Each row is a point on a landscape with many valleys, with its height.
A ball rolls from a point to the lowest of its 2 nearest points, and stops where none of them is lower. Distance is the straight distance between rows; heights are no part of it.
Z_236: [124 110 107 134 134 124 128 127 103 135 133 158  92 178 107 114 166 132
 106  73 132 124 116 172 126 136 140]  height 5.44
Z_837: [113 106 157 157 156 185 164 113 134 142 136  98 127  70 136 163 147 114
 123 156 112 165 182  35  95 121 106]  height 4.86
Z_177: [103 130 156 193 130 159 109  75 138 125 153  88 133 124 125 142 136 146
 145 175 174 158 114 111 157 131 127]  height 2.57
Z_975: [120 115 109 166 133  49  87  99 189  99 123  80 144 103 128  92 125 165
 117 165 139 178 103 119 115 125 149]  height 1.96
Z_558: [102  68 141 120 117 172 154 128  85 180 153 143 125 145 114 108 152 108
 117 118 114 135 170 106 103 109  84]  height 3.81
Z_314: [152 172 130 143 138 139 147 157 116 126  62 145  53 196 133 141 158 151
 214 107 105  83  91 119 126  96 168]  height 6.86
Z_634: [136 155 146 143 130 134 133 134 147  88 202 112 154 153  99 129 131 128
 165 139 109 123 125 107 144 105  36]  height 4.08
Z_157: [126 127 135  63  77 144 120 148 118 130 117 106 168 112 142 121  80 102
 181 173 163 100 111 136 159 152 129]  height 1.34
Z_513: [119 117 130 201 114 140  74  80 158 134 157  99 131 136 135 114 161 115
  87 141 147 186 142  99 148 127 127]  height 6.02
Z_144: [ 80 152 112 202 140  59 104 114 194  85 154  76 149 126 118 100 151 185
 101 152 142 179  86 117 104 139 152]  height 2.52
Z_611: [126 132 177 194 142 179 121  83 129 137 181 100 123 107 114 165 126 145
 133 170 140 150 168 102 148 114 100]  height 1.64
Z_862: [134 157 138 163 135 101  96 121 176  87 182  95 155 124 105 128 121 147
 136 164 135 145 130 110 151 125  83]  height 3.58
Z_477: [138 140 162  49 105 198 152 158  98 166 114 126 156 135 136 143  60  92
 165 173  99  74 158 118 152 136 117]  height 5.97
Z_742: [129 111 100  87  34 155  82 148 105 115 137 106 151 144 120  71 137  75
 138 120 166 135 106 108 192 160  94]  height 1.63
Z_892: [164 191 117 123 135 107  81 135 139  94 123 145 152  98 139 161  89 129
  72 117 137 113 146 186 164 135 134]  height 3.24
Z_178: [149 157 131  89 120 115 125 148 129 105 136 140 173  79 155 185  87  99
 102 136 148  99 148 168 153 153 139]  height 2.71
Z_274: [105 161 132 170 152 191 134 116 129 108 107 128 112 151 136 153 157 141
 165 122 169 102  91 110 146 159 141]  height 4.04
Z_111: [138 111 114 137 144  67 160 143 118 147  74 158  62 148 135 116 163 167
 171 103 108 117 104 141  92  94 181]  height 3.32
Z_309: [125 131 109 181 132 120 103 105 152 116 191 126 140 156 115 122 162 127
  67  97 127 156 153 143 123 112  96]  height 5.25
Z_277: [113  87  97  74  66 140 113 141 115 118  92 105 136 163 126  51 140 101
 169 114 150 136  55  97 136 146 129]  height 1.18
Z_596: [109 147 115  79  87 102 119 130 130  93 127 101 161 114 134 127  80 132
 179 169 177  95  73 166 159 147 120]  height 0.66
Z_548: [126 154 116 124 112  92 106 113 126  93 159 113 132 159  81 103 100 165
 157 131 151 123  57 166 156 115 103]  height 1.93
Z_480: [109  98 105  56  93 134 158 165 117 111 115 124 154 166 113  66 141  92
 167  98 105 126  69 111 117 138 117]  height 1.71
Z_873: [138 121 154 128 165 177 162 121 137 128  93 119 115  77 144 169 115 117
 142 151 111 129 152  68  96 125 135]  height 4.66
Z_369: [139 131 123  68 134 150 160 152  91 157 128 180 131 121 130 142  79 110
 102  76  95  81 195 174 113 120 102]  height 6.61
Z_104: [123 144 123 157 113 133  94 101 133 131 196 132 147 136 129 157 125 118
  62 129 148 142 154 178 162 133 118]  height 4.77
Z_826: [133 101 134 110 108 132 127 117  96 140 165 132 111 170  88  90 137 122
 139 112 116 132 114 143 131 106  86]  height 4.83
Z_299: [163 163 139 157 153 129  77  91 147 124  64 127 113  80 164 155  91 142
 120 166 157 124 131 133 153 126 169]  height 6.36
Z_782: [127  74 109  93 125  88 154 140 108 157  73 142 101 145 134  84 146 133
 158 108  99 127  93 122  88 105 166]  height 2.77
Z_136: [ 73 124 136 184 129 176 124  80 125 131 130  99 110 150 124 133 159 157
 169 148 191 130  75 126 151 152 150]  height 3.37
Z_772: [149 119 126 120 109 104 118 127 124 114 222 120 137 160  74  91 130 128
 133 123  98 139 128 124 137  92  37]  height 4.46
Z_15: [110 100 152 177 143 158 138  92 121 162 192 119 122 125 112 143 146 137
 101 135 119 161 188 116 105 101  80]  height 2.56
Z_991: [124 101 109 124  94 120 101 121 143 110  84  91 124 141 126  57 157 118
 177 141 148 156  65  82 132 117 121]  height 0.47
Z_88: [128  73 150 135 134 137 147 115 104 175  93 134  93 118 137 126 146 127
 148 140 126 137 148 105 108 116 163]  height 2.90
Z_998: [111 130 106 138 134 136 123 136 159 101 147 127 173 105 156 157 158  95
  73 113 122 147 143 113 109 155 138]  height 5.17
Z_123: [112  41 143 112 100 115 143 107  73 210 126 142  85 152  99  91 129 151
 142 147 136 135 137 159 137 126 175]  height 4.91
Z_752: [127 155  91 144 176 114 157 127 128 139 127 171 105 106 138 154 122 150
  70  65 107 107 194 155  75  97  89]  height 2.54
Z_913: [123 105 111 130 142 113 135 140 165 119 127 122 161  92 147 118 147 104
  89 122 104 162 174  74  74 117 112]  height 4.84
Z_643: [167 109 111  59  47 129  81 148 103 122 112  97 147 141 114  64 110  78
 127 127 125 135 102  98 159 127  96]  height 2.20
Z_659: [ 87 102 115 130 163 123 184 131 116 156  91 173 110  85 163 150 127 159
 129 119 127 101 103 163  99 177 228]  height 3.45
Z_300: [104 114 148 128 157 149 186 123 119 151  78 142  91  99 146 161 123 156
 176 146 128 101 109 124 106 154 201]  height 3.97
Z_959: [149 106 153  84 106 107 134 140 122 146 162 131 171  84 141 162  97  89
 108 166 124 130 177 130 134 120 104]  height 5.19
Z_575: [113 120 110 136 176 140 166 130 147 129  87 157 123  78 176 172 135 133
 100 105 121 116 124 134  89 163 202]  height 2.98
Z_472: [133 170 149 178 205 105 158 109 142 120  97 134  84  81 132 184 109 188
 128 145 111 127 144 117  95 114 156]  height 6.82
Z_60: [121  97 131 142 145  58 160 106 129 129  97 111  92 122 114 100 138 182
 188 145 121 143  62 140 100 109 165]  height 6.03
Z_198: [152 167 120 200 149 118  85 114 143 117  92 132  77 173 126 120 183 158
 132 106 142 137 116 115 144 111 137]  height 5.38
Z_156: [146 143 114  77  92 104 146 181 100 109 192 142 168 118 120 161 117  89
  91  92 142 113 160 207 164 170 118]  height 3.10
Z_839: [179 159 128  66  92  96 134 183 117 112 198 131 166 126 128 157 113  75
 121 120 117 105 170 176 167 145  69]  height 2.66
Z_354: [133 114 141  77 108 127 127 125 112 153  81 127 136 104 154 122  62 127
 167 158 144 100 108 154 139 146 171]  height 2.00
Z_192: [138 133 133  99 119 138 161 150 102 168  62 142  75 180 130 120 125 148
 216 134 108  89 106 140 129 124 184]  height 7.13
Z_660: [129  83 152  81 101 140 150 144  84 176 133 127 156 121 116 108 119  91
 117 142  89 125 164  89 103  98  70]  height 4.25
Z_798: [104  74 139  99 117 105 159 104  90 170 158 152 107 152  87 113 101 160
 156 133 135 117  95 188 131 134 158]  height 4.49
Z_794: [176 175 127 165 150 118  58 119 182  91 125 117 136 113 130 111 114 125
  82 127 114 140 180  96 138 109  84]  height 4.09
Z_618: [118 134 114 103 139 123 152 153 124  90 148 153 151 138 121 130 138 114
 111  74 121 121 116 158 103 129 108]  height 5.40
Z_928: [120 104 124 128 117 134 118 113 111 165 189 148 148 111 130 162 122 101
  52 113 132 140 198 178 129 135 121]  height 4.26
Z_246: [166 146 122 147 164 106  93 109 160 127  66 135 115  88 165 131 114 130
  90 126 119 144 154 116 117 112 160]  height 6.07
Z_342: [157 128 158  87 129 127 140 130 129 140 119 123 151  96 134 144  71 105
 146 168  92 115 154 116 111  90  93]  height 5.49
Z_83: [145 142 158  73 130 204 141 146 118 144  85 152 138 101 155 168  69  97
 147 149 124  78 161 108 146 156 146]  height 6.19
Z_692: [108 173 142  93 146 136 160 161 125  98 159 159 174  97 139 203  90 123
 126 131 138  82 126 169 137 175 144]  height 2.16
Z_979: [100 160 142 181 209  70 162 115 171  95 132 115 127  80 115 163 104 201
 112 153 110 152 136 118  81 129 155]  height 7.02
Z_238: [168 175 131 165 150 140  97 123 142  98 103 129  96 173 120 104 150 143
 159 106 119 118  98 105 143 105  90]  height 4.97
Z_391: [163 167 155 146 184 140 129 110 151 122  68 136  88  69 158 182  78 156
 143 166 117 110 139 109 120 115 157]  height 6.62
Z_127: [ 95 187 135 183 157  75 104 124 188  74 162  83 158 123 109 125 116 181
 115 170 146 145 111 114 131 140 122]  height 3.08
Z_329: [134 145 138  96 104 123 121 123 135 100 130 100 145 149 110 112  86 128
 186 149 136 108  71 137 150 113  95]  height 1.32
Z_19: [181 141 139 117 101 167 106 140  92 186  45 155  54 183 144 124 123 122
 171 134 120  88 162 116 162 109 176]  height 7.64
Z_414: [112 112 131 206 130 179 103  87 135 157 139 119  98 151 143 139 176 122
  89 114 145 165 140 113 137 134 155]  height 6.29
Z_994: [138  78 118  99 113 116 136 144 119 146 123 130 151 108 132  91 144  89
  91 119  89 155 171  76  82  91  77]  height 4.57
Z_20: [ 98  66 141  71 113 101 159 130  89 168 173 159 146 114 103 127  84 130
 129 133 129 116 138 201 129 140 146]  height 4.10
Z_441: [123  98  97 163 118  98 110 117 135 119  99 108  92 154 127  74 194 145
 158 113 148 160  63 101 120 121 153]  height 1.33
Z_970: [106  97 154 147 117 178 154 123 106 155 214 122 140 141 100 127 159 104
 123 138 110 143 177  93 124 105  40]  height 3.22
Z_473: [142 101 146 112 122 138 121 116 105 175  74 154 107  97 158 134  77 129
 121 144 140 107 152 165 156 142 189]  height 1.35
Z_622: [121  93 135 111  79 135 120 132 120 160 187 125 182  98 150 158 127  78
  74 152 150 144 180 141 154 151 135]  height 4.78
Z_161: [154 149 101 173 152  80  79 106 159 111  80 124 100 132 144 109 153 158
  94 115 135 153 106 130 128 116 164]  height 5.77
Z_712: [126 178 102 131 184 124 142 145 149  99 133 170 145  94 147 184 122 131
  52  79 108 109 169 147  88 132 114]  height 2.08
Z_650: [116 214  89 163 126 105  78 131 161  73 137 112 163 137 133 134 141 158
  55 115 158 144  95 156 159 148 136]  height 4.85
Z_746: [115 174 124 107 163 139 183 170 130 101 170 173 165  96 144 218 123 114
  90 101 120  93 167 158 103 149 109]  height 1.53
Z_628: [163  99 120  28  51 116 125 168  83 153 138 116 153 151  97  73 100  76
 121 124  81 120 113 118 149 113  79]  height 1.72
Z_148: [ 87 114 139 172 121 152 157 132 147 109 230 116 168 141 112 143 181  98
 132 132 124 157 151  81 134 136  62]  height 3.86
Z_297: [149 163 143  98 115 185 131 133 106 167  43 128  78 181 145 127  97 136
 216 152 135  73 120 128 161 134 173]  height 7.37
Z_281: [ 97  97  99 168 115 167 117 116 123 142 147 136 116 174 127 111 195 110
  88  77 151 151 121 143 126 157 154]  height 5.83
Z_187: [129  80 150 156 125  86 144  97  92 169 125 110  72 147 101 101 139 177
 174 151 137 148 100 153 125  92 155]  height 5.70
Z_322: [137  68 133 151 101 103  97  79  95 184 127 126  76 152 105  97 139 151
 126 144 160 152 110 161 155 110 162]  height 5.33
Z_327: [128 127 139 128 188 136 187 132 135 128  71 142  90  83 153 176 125 148
 161 129 100 114 129  91  67 122 169]  height 4.35
Z_484: [164 112 127  46  63  99 127 175  92 139 191 127 161 142 106 116 111  70
 119 129 100 118 156 139 151 115  57]  height 2.18
Z_26: [113  99 138  79  92 142 144 148  94 159 190 154 163 128 115 148 103 103
 107 121 140 112 168 193 157 164 128]  height 3.63
Z_362: [161 141 172  95 134 185 149 124 108 168 101 110 118 117 130 146  62 109
 170 170  83  89 153 109 128  92 102]  height 5.72
Z_952: [177 172 114 119 139 105  85 138 151  96 143 144 144 115 136 127 104 114
  80 102 111 131 177 147 133 114  84]  height 3.70
Z_99: [116 184 102 146 197 129 140 140 166  99 101 157 132  77 165 190 134 144
  58 103 115 126 136 133  91 156 168]  height 2.51
Z_996: [125 173 150 155 158 172 120 125 128  96 139 127 127 160 116 141 132 140
 162 126 135 102 104 122 151 130  93]  height 4.54
Z_790: [143 114 113 176 110 137  72  97 136 134 151 121 102 167 115  87 169 117
  78 101 134 170 134 122 152 114 107]  height 5.63
Z_158: [131  53 149 111 114 127 125 118  90 212  65 143 101  89 147 110 120 129
 113 162 130 129 158 121 125 135 198]  height 2.22
Z_239: [103 125 118 144 141 101 135 111 138 110  83 107 119 122 133 118 132 168
 178 144 164 123  55 139 117 132 163]  height 6.30
Z_793: [144 135 124 172 163  60 152 127 134 132  93 134  57 137 122 129 166 190
 153 112 100 146 148 116  80  82 145]  height 3.84
Z_202: [148 147 147  78 141 192 135 152 100 151 106 176 123 120 148 160  81 103
 113 100 116  78 186 158 137 151 142]  height 6.41
Z_272: [110 187 100 143 147  70 109 151 159  64 156 128 162 146 103 113 145 171
  80 103 132 144  83 154 123 135 115]  height 5.18
Z_351: [ 96  95 123  84  62 178 117 151  98 144 155 123 163 154 115  96 128  86
 144 128 164 122 129 126 178 177 124]  height 2.34
Z_914: [114 124 110 159 114  98  92 100 175  97  84  76 146 100 149  82 137 137
 154 168 166 163  80  91 125 128 139]  height 1.30
Z_303: [142 154 131 155 149 127 132 128 129 120  66 119  79 157 134 129 147 160
 196 131 142 112  77 109 130 114 154]  height 6.60
Z_222: [ 99 117 137 168 148 188 151 122 152 109 180 120 148 118 131 156 174  96
 112 128 115 156 167  65 103 128  91]  height 4.38
Z_95: [114  84 129 155 141 110 149 115 128 136  85 111 101 127 136 103 183 139
 167 129 123 168 102  87  92 110 165]  height 2.14
Z_348: [130 106 119  80 116 120 145 144  95 127 151 158 118 165  96  99 123 123
 127  80 113 114 106 183 116 136 115]  height 5.13
Z_257: [115 166 107 143 154 150 126 143 143  92 123 152 153 135 144 145 161 118
  84  71 132 119 118 147 124 156 150]  height 5.50
Z_590: [148 191  96 166 136  95  60 128 187  74 129 113 155 123 141 117 129 123
  57 116 130 155 137 122 147 142 123]  height 4.50
Z_652: [114 177 109 112 135 113 137 168 160  49 147 121 176 152 117 123 145 114
 159 102 126 118  70 105 128 145  85]  height 5.76
Z_586: [115  69 120  70 102 122 169 163  98 159  91 131 129 144 119  63 144  98
 150 117  85 131  99  85  83 105 125]  height 2.24
Z_585: [105 162 102 163 137 117 110 139 166  67 163 117 153 172 107 108 172 137
 121  99 142 151  81 111 132 143 101]  height 5.48

For each start below, name the point where the ball stops.
Z_826 => Z_991
Z_585 => Z_746
Z_202 => Z_928
Z_472 => Z_611
Z_257 => Z_611
Z_297 => Z_628

Call two points neighbours if one is among the 2 nearest of the other. Go from one point of each pair to the other, from neighbour to neighbour, staying as low as possible. Name the highest point that can't be avoided.
Z_628 and Z_712 => Z_257
Z_611 and Z_746 => Z_837
Z_628 and Z_928 => Z_414
Z_473 and Z_742 => Z_351
Z_628 and Z_991 => Z_88
Z_742 and Z_628 => Z_643
Z_473 and Z_596 => Z_354
